A landscape with many valleys, sampled at points; each row gives a point and its height.
From any point a ball takes the steepest step (drop divided by distance) to one of its 6 nearest points. It stops when none of these is lower. Distance is the straight distance between rows; heights are no part of it.
Gura h=597: [ 76 112 122 133 134 161 141 128  92 142  78 153  87 150 176 121 103 156
 132 153 120 152 143 110 164 164  98 114 151 134 181 174 144  83 114  66
 143]
kob h=345: [114 121 156  97 169 118 129 146 139  87  58 117 161 112 161 118 112  79
 104 108 137  73 112 115 134 188 104 154 155 166 120 161 143 126 105  96
 142]
Dumag h=481: [114 118 164 105 159 102 129 134 138  84  71 118 154 107 148 113 107  78
 108 117 133  84 128 119 142 164 105 154 154 138 113 144 137 121 106 115
 137]
rav h=511: [207 181 161 117 118  75 107 129 164 120 172 119 141 108 127 151 166  90
 141 117 105 103  67 155  38 134 150 134 114 153  44 107  83 200 161 186
  67]
nubid h=329: [ 92 112 138 104 182 154 128 151 129 107  50 139 155 131 163 131 126 100
 106  99 145  69  95  98 140 212 105 142 152 172 135 178 136 117 102  85
 148]
tovem h=431: [104 120 136 115 149 150 142 134 105 107  73 140 113 133 174 122 114 129
 112 136 133 116 138 108 149 174  91 128 150 140 152 166 144 102 111  75
 142]
Lapev h=642: [205 170 112 131 104 121 126 119 148 167 208 119 135 111 108 157 168 159
 146 120 130 134 104 148  84  83 152 125  72 143  94  86 131 171 152 180
  88]
punu h=420: [121 124 163 117 137  96 112 123 151  82 103 117 148 127  97 110 113  64
  98 120 126  95 115 140 126 133 137 141 144 116  77 109  93 142 123 168
 115]
Rabav h=319: [188 164 131 127 115 119 114 124 146 137 183 135 124 130  91 140 161 131
 131 124 129 123  95 148  88 104 145 124  93 123  74  87 101 174 158 183
  88]
Biko h=442: [193 169 144 115 115 108 106 127 148 129 173 132 126 129  98 143 159 117
 128 123 121 116  85 151  78 121 147 127 109 133  61  97 100 187 156 184
  80]
dad h=769: [131 102 106 157 103 125 136 123 116 130 170 102 130 124 115 110 113 147
 145 138 126 183 181 147 145  68 141 136 115  71 174 116 154 111 128 120
 166]
Sovu h=494: [130 123 133 135 123 125 141 120  99 122 116 117 109 129 167 103 103 144
 136 148 122 160 173 126 148 116 101 135 137  95 170 150 162  97 112  92
 148]
sozi h=450: [ 45  84 125 135 155 179 155 147 122 128  58 163 124 150 149 145 123 125
 121 112 137  93 110  87 171 201 112 104 184 167 165 178 117  86 108  59
 159]
lunos h=213: [ 94 111 150 107 183 153 133 155 129 106  56 135 147 134 165 128 117 104
 113 103 142  76 104  97 144 213 101 141 153 170 137 175 139 112 102  82
 150]
zuki h=400: [134 112 123 153 106 119 133 124 126 131 166 110 125 129 106 105 116 136
 130 127 126 163 163 144 143  74 136 139 124  74 155 111 136 113 125 136
 156]
zugil h=381: [114 118 146 111 158 139 141 133 112 102  69 128 123 129 170 117 106 114
 110 128 134 103 136 109 150 173  90 139 154 143 140 158 145 104 114  85
 142]
Nukor h=192: [133 120 146 136 122 111 142 118 117 106 123 113 121 124 145 102  99 122
 127 135 129 146 167 130 144 101 107 144 143  91 152 131 151 106 121 105
 149]
Gotaz h=385: [122 124 124 133 124 129 135 122  90 129 115 128  94 135 175 102  98 155
 142 148 123 170 167 123 150 124 102 132 134 106 182 158 167  93 114  79
 151]
Gikop h=646: [ 63 102 127 128 144 170 143 132  99 128  73 157  99 149 164 130 109 136
 117 142 129 130 129 106 163 184  94 106 162 151 169 172 135  88 111  64
 143]
podo h=419: [220 186 152 129 105  81 123 119 166 133 199 115 142  99 115 166 168 112
 140 115 106 117  81 151  37 113 155 128  97 159  72  96 108 188 164 183
  64]
Duses h=325: [134 126 145 139 120 111 120 118 139 100 142 123 123 131  91 114 118  94
 104 127 138 127 136 140 132 102 133 133 138  90 103 101 105 128 131 161
 124]
susat h=650: [ 42  97 117 139 127 174 159 123  88 145  74 166  93 159 165 138 101 151
 135 141 124 149 140 109 183 170 105  98 175 148 180 176 124  71 114  54
 146]
Natob h=426: [ 41  74 117 135 158 179 152 152 125 134  57 154 133 145 148 149 128 111
 124 100 144  81 104  84 166 211 120 114 195 174 155 191 113  92 106  58
 165]
kup h=540: [112 119 160 116 141  90 121 128 149  80  90 112 157 113 118 106 112  58
 101 117 134  91 127 135 130 142 124 145 155 121  92 124 105 136 115 149
 127]
Bop h=797: [188 159 106 127 109 129 112 125 139 168 204 130 126 125  89 141 164 169
 143 127 137 138 110 145 102  85 154 120  70 121 101  85 126 167 150 181
  97]
dizik h=553: [ 29  82 120 147 124 178 162 124 103 148  72 169  99 150 157 144 109 139
 133 139 125 137 133  92 186 174 116  94 182 155 178 175 123  71 108  48
 150]
divo h=475: [112 124 127 125 135 139 137 124  92 122  97 132  98 139 176 112  99 146
 136 150 125 153 159 119 152 142  94 132 141 115 172 160 157  91 114  75
 146]
tur h=506: [ 53  95 130 126 146 171 150 138 107 134  64 157 109 144 160 140 115 134
 118 131 136 112 120  89 159 192 103 107 172 157 161 177 121  88 118  64
 148]
dip h=558: [152 154 151 102 128  95  85 140 161 107 122 126 138 140 107 130 152  68
 117 121 112  87  68 154  77 157 147 134 128 141  32 110  61 189 150 201
  83]
Loz h=317: [202 171 137 120 113 111 113 122 149 136 180 131 126 126  97 146 159 124
 135 124 122 119  89 149  78 111 151 127  99 136  67  98 104 182 154 181
  79]
Menaz h=287: [ 70 114  80 150 123 154 126 109  74 168 103 157  75 163 173 113  92 196
 164 166 110 205 164 114 175 127 127 120 132 122 214 171 154  82 118  61
 161]
muvo h=609: [ 36  86 115 140 126 176 159 117 100 148  79 164  92 156 158 137 103 151
 138 144 124 150 135 100 190 164 110  95 182 144 182 174 123  68 112  49
 150]
Nofig h=774: [192 156  95 128 109 128 123 129 150 178 209 119 147 101  99 165 177 187
 151 123 132 151 118 139  91  69 150 119  59 146 113  82 145 166 148 180
  97]
seg h=637: [117 121 164 108 155  89 122 128 151  78  80 106 162 112 132 110 105  58
 102 111 133  84 129 128 129 151 113 155 152 137  99 137 123 128 105 137
 134]
zoge h=595: [125 113  99 159 107 129 136 130 124 136 173 106 133 128  95 111 120 148
 141 131 127 174 169 150 146  64 149 132 114  69 161 102 145 116 129 138
 162]
risin h=470: [ 48 100 111 143 126 168 151 118  87 155  85 166  81 162 171 126  96 164
 143 157 117 170 143 104 181 151 110 106 162 129 196 175 134  71 114  52
 151]
guz h=665: [166 153 147 111 117 113  97 130 146 116 148 133 124 145  94 133 147  98
 113 128 123 102  87 143  95 127 151 123 123 128  56  98  80 179 156 189
  81]
Fiv h=273: [ 88 114 142 107 173 150 135 146 121 112  60 141 134 130 165 127 124 111
 115 120 139  83 111  94 149 203  98 134 159 171 144 172 141 105 110  76
 154]
Lar h=314: [131 116 134 141 111 115 144 120 117 113 142 110 126 123 138 104  99 127
 126 131 129 158 177 139 147  91 119 145 133  81 155 127 154 103 124 120
 152]
saf h=709: [178 159 144 107 120  94  93 130 151 114 146 132 128 140 102 140 156  86
 125 126 114  95  78 154  76 143 151 127 119 140  39 103  74 191 160 193
  80]
bura h=62: [209 173 111 135 105  99 129 116 161 174 216 106 158  88 109 172 179 167
 149 120 117 146 113 143  62  72 155 122  62 162 111  85 145 168 147 188
  80]
Mema h=344: [103 120 151  98 179 140 127 147 136  98  52 126 162 122 168 120 121  92
 111 103 146  67 100 108 142 207 105 148 153 169 128 172 141 122 100  92
 144]
nerog h=425: [173 146  77 134 110 138 119 139 138 184 208 111 145 104  93 164 177 204
 154 135 126 154 141 136  99  65 161 110  45 137 130  76 162 162 151 182
 111]
Dorin h=447: [175 154 119 128 111 134 115 127 140 148 187 133 126 136  83 139 153 151
 133 128 137 128 107 146 108  94 149 121  90 118  95  81 114 161 146 183
 102]
Vut h=416: [ 81 117 110 131 125 160 137 123  81 142  93 147  88 150 175 117  98 165
 143 154 119 167 154 107 164 150 104 117 142 121 187 167 150  79 117  66
 148]
vin h=524: [145 147 154 104 132  96  85 133 159 100 125 127 141 135 100 126 142  76
 117 122 114  88  78 155  82 152 147 132 130 135  39 108  65 186 152 198
  89]
kulip h=393: [121 118 158 104 157 108 136 135 132  88  69 122 139 112 160 116 110  87
 109 119 136  90 129 117 139 166  97 153 154 143 127 153 145 121 109 104
 138]
Sil h=250: [ 92 123 100 141 128 145 132 113  71 149 110 148  87 159 179 110  93 180
 153 163 117 182 164 116 160 132 114 122 132 113 198 169 160  88 121  63
 155]
mulo h=366: [114 119 153  92 183 125 130 142 138  92  51 119 164 116 161 117 117  85
 112 104 145  63 106 107 135 197 107 164 153 171 122 167 144 122 100  94
 139]
miv h=279: [118 115 110 138 120 134 134 118  91 138 123 127  96 145 175 105 100 174
 155 160 112 181 175 124 151 115 113 131 128 100 188 159 171  98 116  76
 160]
bisi h=191: [161 136  85 139 105 150 117 136 128 168 195 123 133 122  78 144 166 187
 144 130 135 156 135 143 115  72 161 117  68 108 122  80 138 155 147 172
 127]
gaduk h=130: [204 170 102 137 106 116 132 119 163 183 219 104 157  83 104 175 181 174
 151 123 121 146 110 142  74  72 155 122  57 162 117  86 150 168 151 185
  90]
pobo h=339: [159 135  79 133 107 146 119 136 131 175 197 121 134 121  79 145 165 191
 149 128 131 158 141 142 118  68 162 116  61 115 127  82 139 156 150 176
 122]
Buti h=564: [ 81 104 138 108 184 164 129 157 136 113  54 140 159 132 163 131 127  96
 115  94 151  60  82  96 140 222 109 142 156 181 136 179 132 113  93  78
 155]
Melog h=762: [167 142 102 140 105 143 114 129 137 158 193 129 128 131  79 137 155 163
 130 127 136 145 120 143 115  82 156 116  83 109 112  84 119 156 147 176
 113]
vido h=655: [188 165 143 112 114 107 104 125 149 122 158 134 125 134 103 143 155 102
 124 126 119 109  82 146  81 130 147 127 111 137  56  97  89 187 157 185
  85]
mozo h=331: [130 122 149 122 134 111 142 122 107 100  99 114 121 122 158 103 104 114
 116 135 130 126 159 126 142 133  97 146 146 113 147 144 154 102 122  97
 142]
nem h=338: [ 38  97  79 157 125 163 140 100  77 180  98 175  77 167 167 120  88 193
 164 169 109 201 162 111 198 129 132 107 152 128 216 178 140  79 117  49
 153]
ponak h=300: [106 120 152 102 171 133 130 142 129  95  56 130 149 117 163 121 113  91
 112 110 138  76 114 106 138 191  98 152 149 165 127 164 142 120 101  95
 140]
Rebo h=467: [103 119 139 123 146 152 148 126  96 122  78 140 105 140 173 120 107 137
 124 145 129 129 139 107 154 169  93 122 149 135 160 161 148  90 115  73
 145]
goge h=477: [ 31  90 107 147 116 171 159 109  87 159  82 173  83 155 162 133  94 165
 146 150 119 178 146 108 197 150 120  97 177 142 200 176 130  70 111  51
 149]
geba h=396: [135 133 151 125 125 114 108 121 147 103 135 129 132 132  84 114 128  79
 103 125 133 106 107 143 118 118 139 129 136 106  74  95  83 149 135 176
 108]
pom h=519: [205 174 144 119 114  98 100 125 157 122 169 123 128 119 109 152 165 104
 137 124 114 108  74 156  56 125 150 131 112 146  52 103  88 200 160 188
  71]
Safo h=485: [118 135 159 103 135  99  90 133 162  92 108 119 145 130  95 115 132  59
 106 119 120  82  88 142 103 143 150 132 143 134  49 115  70 167 129 191
  98]
laba h=412: [163 136  69 132 109 149 126 138 135 186 204 113 145 107  85 163 173 208
 157 132 122 157 147 138 107  62 162 111  44 129 135  77 157 157 153 182
 128]
kiza h=731: [102 122 165 101 151  86 109 135 161  79  83 106 175 108 120 107 106  48
 107 105 130  76 112 137 123 152 135 151 155 141  81 131  99 142 107 156
 125]
pogep h=334: [141 133 138 134 110 125 119 123 135 115 153 121 127 137  81 116 130 107
 106 127 134 123 129 141 125 100 145 125 126  97  99  95  98 140 134 167
 115]
mub h=513: [124 102  94 158 100 132 125 133 121 148 185 110 132 128  78 122 131 167
 138 134 123 177 172 143 143  58 158 126  92  73 162  93 141 123 135 144
 167]
monu h=354: [ 63  97 128 116 169 175 137 154 128 122  55 155 141 146 158 137 129 109
 113 110 141  75  98  91 154 214 108 122 170 175 150 182 126 104 105  64
 157]
tober h=456: [135 114  96 150 100 139 126 133 125 156 189 117 126 128  72 125 141 169
 141 131 130 161 153 147 137  62 160 117  87  84 141  85 134 128 141 157
 147]
fekud h=565: [ 51  83 123 134 168 178 142 165 152 136  62 149 163 151 139 138 131  98
 131  77 160  57  77  79 159 225 128 121 196 180 144 191 109 107  98  62
 182]
piz h=578: [ 41  90 127 136 138 180 157 129 100 138  72 162 100 149 152 141 107 141
 123 133 130 124 129  94 172 185 107 101 179 154 174 175 123  69 116  58
 149]
Lotu h=484: [ 81 109 135 118 150 169 141 139  99 126  68 149 101 143 168 134 117 134
 114 133 133 113 128  97 156 189  97 113 163 148 158 173 135  89 111  63
 151]
lesim h=285: [112 122 112 137 123 140 134 119  82 140 111 136  93 150 180 105  98 169
 152 161 119 178 166 119 155 127 106 128 131 110 189 161 165  90 117  73
 156]
lona h=226: [132 125 146 133 126 104 139 116 123 101 124 108 130 117 138 101 103 103
 117 130 134 132 159 135 144 109 110 143 147  92 135 122 137 109 120 122
 143]
ratur h=487: [182 154  79 131 110 118 128 130 158 194 212 102 163  75 112 182 187 205
 155 137 114 155 144 137  79  62 154 115  43 170 137  72 176 162 148 189
 108]
posip h=444: [ 35  73 123 140 149 181 159 145 136 136  62 161 135 145 148 150 125 117
 127 100 138  87 105  83 174 205 121 103 206 175 166 187 114  88 112  52
 172]
lopum h=295: [ 68 112  91 145 128 161 133 109  81 160 101 160  76 162 172 117  94 185
 153 166 108 191 163 108 174 133 118 113 137 119 207 176 145  86 120  60
 156]
gigo h=296: [206 175 135 126 106 100 114 121 153 140 186 124 131 117 106 158 161 122
 132 119 126 118  93 148  67 117 151 127  96 143  68  95 100 187 155 180
  74]
pofal h=474: [118 123 140 119 140 130 139 125  99 107  92 129 112 129 168 113 103 125
 123 142 129 134 149 118 147 153  91 138 146 118 156 152 159  93 119  83
 145]
Bevom h=545: [197 163 118 126 110 127 118 121 143 155 195 127 128 123  91 150 165 158
 141 123 129 137 102 142  96  90 152 117  81 127  94  85 118 170 149 183
  90]
zoper h=573: [213 180 127 134 104  98 132 114 163 157 214 113 153  91 117 170 174 146
 147 112 120 130 102 146  49  85 154 125  78 158 102  88 132 170 145 189
  71]
dis h=367: [158 142 121 139 111 133 114 126 132 134 180 130 119 132  77 123 141 136
 119 125 137 133 117 143 122  84 148 121 101  95 101  91 103 145 143 173
 111]
fek h=308: [ 80 121 102 137 123 160 137 116  79 154  97 159  73 159 178 115  98 173
 149 165 118 181 154 111 164 140 108 118 140 122 194 173 143  82 112  63
 152]
lof h=491: [126 121 152 119 146 116 147 125 115  97  83 121 122 114 164 110 103 111
 116 133 127 123 151 117 143 148  91 141 147 122 141 148 150 104 117  94
 137]
zegi h=427: [136 138 145 114 127 105 102 133 149 103 130 129 136 137  87 120 129  76
 105 121 128  98  95 146 109 131 145 130 132 122  61 101  75 166 139 185
 101]
nimon h=633: [126 126 156 122 137 102 141 122 124  89  99 113 136 113 145 105 104  95
 112 126 128 115 148 127 136 131 106 146 148 116 133 137 136 114 118 113
 134]
Paf h=522: [147 130  98 148 106 146 116 133 128 159 187 120 126 127  72 129 150 169
 133 130 137 155 144 143 133  68 162 116  86  93 126  80 126 143 140 171
 129]
Rok h=364: [219 187 136 139  98  90 125 116 167 148 212 106 151  95 109 169 172 129
 144 105 115 130  91 148  48  90 158 124  86 160  88  92 121 176 152 186
  70]
Gis h=423: [119 123 154 117 133 100 104 124 157  90 112 121 143 130  96 110 119  66
 103 121 126  94 109 138 118 129 142 134 147 117  71 107  81 147 131 179
 113]
tuk h=712: [196 179 115 141 102 100 134 121 174 177 220  95 172  73 114 181 182 162
 147 121 114 149 113 142  55  56 156 121  64 177 121  79 150 159 138 194
  79]
malor h=486: [122 125 163 120 131  96 124 121 143  88 107 115 141 121 109 109 107  66
 102 122 134 105 140 136 129 127 125 145 147 112  99 115 116 124 119 147
 128]
lalu h=363: [190 166 132 125 110 117 111 123 143 134 174 132 126 128  91 141 155 123
 125 128 130 118  92 146  86 113 148 125 103 128  73  92  96 176 157 181
  82]
vif h=451: [130 119 114 158 105 123 130 121 122 126 167 110 132 127 100 105 126 142
 132 129 137 171 164 145 145  67 145 132 119  73 150 104 136 117 133 143
 154]
rozag h=318: [ 80 112 136 114 164 160 141 145 107 116  56 147 124 138 166 131 121 119
 110 126 128 102 118  96 146 196  91 124 161 165 152 172 138 100 109  73
 147]
mari h=161: [212 180 131 126 108 103 121 121 157 151 198 118 133 106 106 157 168 142
 142 118 125 127  94 154  70  99 153 124  87 146  82  91 116 177 156 181
  73]
Papap h=871: [131  98  96 158 101 117 138 124 108 137 169 101 128 131 121 111 113 166
 161 144 115 193 194 142 149  63 149 137 108  71 188 120 166 116 123 110
 181]
sal h=750: [183 148  93 135 109 141 118 132 140 178 203 119 136 118  89 155 172 185
 150 135 133 149 125 142 101  76 159 114  58 128 115  78 142 159 148 173
 107]
ramuv h=414: [139 117  79 148 110 149 118 142 123 171 192 117 133 126  74 143 158 189
 150 132 132 167 158 140 128  61 165 116  67  95 138  83 139 141 144 167
 142]
vemab h=726: [122 126 162 114 145  98 132 126 140  80  88 112 151 108 139 107 105  76
 103 117 132 100 140 128 138 144 112 151 156 131 110 131 132 120 117 125
 129]
mek h=499: [ 40  67 119 144 158 177 146 160 153 134  62 155 168 148 145 140 133 103
 133  71 161  63  89  80 169 220 133 116 210 179 152 191 109  99 100  57
 180]
kag h=748: [ 61 106 122 127 138 173 149 126  90 142  75 159  92 150 173 131 104 150
 124 148 127 142 135  99 167 174 102 110 164 143 172 177 135  78 115  57
 146]
tuvut h=594: [121 122 157 113 150 107 138 128 123  91  83 116 137 111 152 112 105  88
 107 126 130  98 143 119 138 153 100 148 153 126 134 146 139 112 112 110
 136]
Zas h=320: [134 124 138 144 112 116 128 118 135 112 153 119 124 130  93 106 120 110
 112 124 137 135 141 147 139  89 138 133 133  80 121  98 115 124 132 151
 133]
rosog h=369: [ 63  96 133 123 159 167 145 145 112 122  58 154 121 142 162 137 122 126
 112 125 139  97 111  95 155 204  99 112 167 165 155 175 126  95 110  69
 151]
fotor h=269: [135 120 136 142 106 110 133 120 119 113 144 114 126 126 117 105 106 117
 120 129 133 150 164 141 141  88 126 134 137  83 139 112 136 110 125 129
 149]
Fivib h=333: [111 125 150 102 166 127 139 138 119  94  61 129 134 119 165 122 114  98
 109 120 135  89 131 108 142 181  95 145 153 157 131 160 145 113 110  91
 135]
Kini h=240: [204 178 133 123 110 104 120 120 147 136 189 125 130 115 106 156 165 132
 138 121 127 121  91 152  68 104 150 125  93 140  81  99 111 183 154 179
  76]
bebe h=355: [ 41 106  99 146 122 168 142 108  82 167  91 167  78 169 168 125  91 178
 153 163 118 188 158 107 185 137 121 100 155 129 203 169 135  69 114  54
 148]
rez h=360: [149 142 137 128 115 120 109 123 143 112 149 132 127 137  84 120 132 107
 108 125 131 117 112 142 114 111 143 120 128 103  87  93  91 151 141 181
 103]
tomu h=330: [128 121 139 132 130 123 141 122 105 108 103 121 108 126 163 107 102 125
 127 145 126 141 159 122 145 128  95 143 139 107 154 149 157  94 117  95
 143]
rala h=463: [187 157  83 130 111 123 124 131 151 190 211 109 155  90 105 171 180 199
 158 125 122 150 134 138  90  62 155 120  54 166 132  76 164 162 146 186
 107]
fepe h=479: [ 39  61 114 152 151 176 157 159 155 133  61 160 160 149 144 145 127 104
 139  80 157  70 101  77 172 216 135 116 221 181 158 192 110  94 101  48
 180]
vezuz h=468: [137 140 153 104 125 102  90 133 152 101 124 128 133 138  91 121 138  77
 110 123 124  89  87 142  96 139 146 131 132 131  46 101  69 176 147 198
  91]
bobes h=276: [132 122 151 140 123  99 136 115 135  99 128 118 127 121 114 104 114  94
 107 127 129 128 151 137 138 102 122 135 147  91 128 109 120 119 123 141
 136]
bot h=528: [138 124 110 149 100 140 123 135 127 143 181 116 126 134  78 122 136 151
 130 129 139 161 151 142 132  68 151 128  97  77 142  91 122 131 135 159
 139]
Diti h=80: [132 124 143 132 129 110 137 120 116 104 117 113 124 121 148 103  99 115
 115 131 127 138 163 132 145 112 109 142 143  93 149 135 153 104 120 109
 143]
Fede h=568: [ 81 117 132 124 142 159 143 129  90 129  79 149  91 143 177 127 106 144
 123 147 125 136 132 101 154 176  99 115 155 138 167 169 143  86 115  65
 142]
sugo h=197: [104 112  89 146 124 138 128 117  73 153 123 137  89 155 173 109  90 186
 162 164 109 201 174 118 163 115 119 132 118 105 206 169 168  96 118  69
 162]
valar h=359: [161 145 128 132 113 123 110 123 142 126 166 131 119 140  79 123 144 122
 117 130 132 127 113 145 113 101 142 119 114 104  83  89  96 156 148 178
 100]
nal h=365: [127 127 154 125 125 100 119 123 145  95 123 115 138 129  94 107 112  79
 102 119 131 112 136 138 132 114 134 140 146 106 101 105 102 129 125 161
 119]
git h=332: [142 133 131 142 109 125 119 119 139 126 164 125 124 133  86 116 129 120
 116 125 138 137 135 140 126  88 147 127 125  87 109  87 110 137 136 166
 119]
Ketel h=507: [129 145 154  99 132  95  83 137 161  97 111 122 144 133 102 118 137  60
 113 121 119  86  83 147  92 153 147 132 130 136  35 110  61 179 139 195
  96]
tovuv h=307: [131 118 129 152 113 119 131 123 127 122 162 113 128 134  95 108 120 125
 119 131 136 147 155 137 141  81 139 135 128  78 132 102 126 121 134 147
 138]
sev h=299: [124 109  97 146 119 126 129 115  87 144 139 123 105 146 166 107  94 173
 167 161 111 198 184 127 156  99 121 138 115  93 201 154 181 101 125  78
 174]
Fibov h=530: [109 119 166  94 164  93 121 138 157  80  65 108 182 105 139 111 107  56
 105  95 135  74 116 128 126 171 123 160 149 152  96 150 125 130  98 131
 132]
nofo h=483: [113 128 163 105 138  89  99 128 160  89  99 112 157 126 100 114 115  50
 101 107 133  84 104 142 116 142 141 140 147 125  67 118  82 151 120 185
 112]
ded h=480: [ 29  79 123 142 134 181 162 139 119 136  63 165 119 145 149 143 120 127
 127 120 142 109 121  91 176 193 112  96 193 167 166 178 117  75 111  54
 161]
dusir h=804: [129 121 158 119 142  97 137 123 133  86  92 115 136 114 141 108 103  86
 104 126 133 110 147 133 143 130 105 148 148 115 120 134 136 115 120 115
 134]
Dib h=441: [126 125 154 127 129  97 133 120 135  88 114 115 138 116 118 104 104  85
 101 124 133 118 146 138 141 112 115 145 154 103 116 117 121 118 117 141
 133]
putu h=476: [111 124 140 114 150 133 145 129 103 105  89 130 113 125 170 110 105 123
 111 136 129 123 146 115 150 160  85 139 147 127 147 161 149 101 119  87
 137]
guba h=488: [130 109 105 149 114 120 135 122 100 132 145 111 114 135 152 101 103 171
 155 152 112 194 190 133 148  85 126 141 117  83 195 147 177 101 124  92
 172]
Zem h=653: [172 162 156  95 126  86  88 138 161 104 135 124 137 125 115 141 161  72
 129 121 107  92  60 158  56 153 145 132 122 149  24 115  69 208 158 191
  79]
zerel h=327: [212 178 141 119 103  93 115 122 161 133 184 126 133 111 115 156 165 119
 138 114 115 115  83 152  55 113 150 128 100 147  70  99 102 188 159 183
  69]
Mol h=411: [152 127  88 143 109 150 119 136 128 165 191 123 130 129  70 137 156 179
 141 129 132 154 144 143 129  67 162 115  73 100 130  81 133 140 147 168
 138]
riba h=497: [182 159  88 133 113 108 128 124 165 190 219  95 173  73 112 186 187 185
 155 133 113 156 137 133  73  55 154 109  48 176 138  71 172 157 145 193
  98]
Ziku h=141: [101 115 131 125 139 148 139 123  87 127  86 144  97 140 175 113 102 146
 125 152 124 146 146 110 151 160  88 127 146 128 170 164 152  87 118  68
 143]
pavu h=402: [116 121 161  91 172 108 128 144 147  86  52 118 170 107 155 115 110  71
 112 100 138  68 111 121 132 185 107 163 153 162 113 158 142 127  94 109
 140]
Nisek h=428: [145 134 111 150 107 138 119 122 130 142 182 122 125 131  76 121 136 145
 123 128 135 146 137 147 129  74 150 120 100  85 116  89 117 138 142 164
 129]
pili h=237: [130 121 148 141 120 105 136 115 128 104 133 114 129 124 119 103 113 106
 115 130 135 143 155 139 146  98 118 138 143  91 138 113 134 110 130 134
 142]
Sima h=469: [183 145  82 132 110 140 119 130 141 183 204 114 145 101  94 169 174 196
 154 136 129 149 132 139  96  68 156 119  52 140 119  75 155 166 152 179
 112]
veno h=382: [179 152 134 123 115 117 103 125 139 131 170 136 121 140  86 134 147 118
 122 125 131 119  97 147 100 109 145 123 107 120  75  92  90 170 148 187
  88]
pib h=766: [130 111 106 152 107 114 137 120 105 127 157 108 121 128 136 106 111 164
 153 142 114 185 185 142 150  73 131 142 120  77 185 134 172 108 125 109
 173]
nebu h=472: [124 124 133 127 132 127 142 119  94 118 102 128 105 133 175 106 101 142
 129 147 127 153 161 121 146 129  97 135 136 110 168 154 156  95 115  77
 148]
pada h=554: [199 164  98 134 111 107 132 117 165 180 211 103 165  78 113 176 184 184
 159 118 123 149 127 141  74  68 158 116  56 171 126  80 166 163 145 188
  89]
bonu h=193: [128 115 121 140 115 119 137 123 107 121 143 109 114 129 145 102 102 148
 141 144 122 172 178 135 148  91 111 144 126  82 175 135 164 100 124  92
 158]
fubal h=368: [165 158 129 131 113 132 111 120 136 137 178 134 119 140  83 130 150 133
 122 121 136 126 110 145 108 103 144 123 100 106  88  94  94 156 149 173
  97]
Laz h=696: [184 166 151 114 116 102 101 126 155 119 161 132 129 130 106 145 162  98
 127 123 117 102  78 153  66 131 146 128 111 142  52 102  78 197 160 190
  71]
lon h=482: [125 122 155 107 150 117 142 128 123  93  78 121 131 112 156 115 105 100
 111 126 135 103 141 121 144 162  95 147 156 129 134 151 148 104 111 100
 140]

Where does a ball stop that starts at each point below?
zegi => Diti
kup => Diti
piz => lunos
susat => sugo
Laz => mari
guz => mari
muvo => sugo
nofo => Diti
Gis => Diti

Call two points neighbours if one is among the 6 nearest of the other. Go from one point of each pair to the other, from neighbour to neighbour, staying as low as possible. Name the highest point that can't be avoided.
lunos / bisi => Rebo
mari / bura => rala
Ziku / Diti => Vut
mari / bisi => tober
Diti / mari => fubal
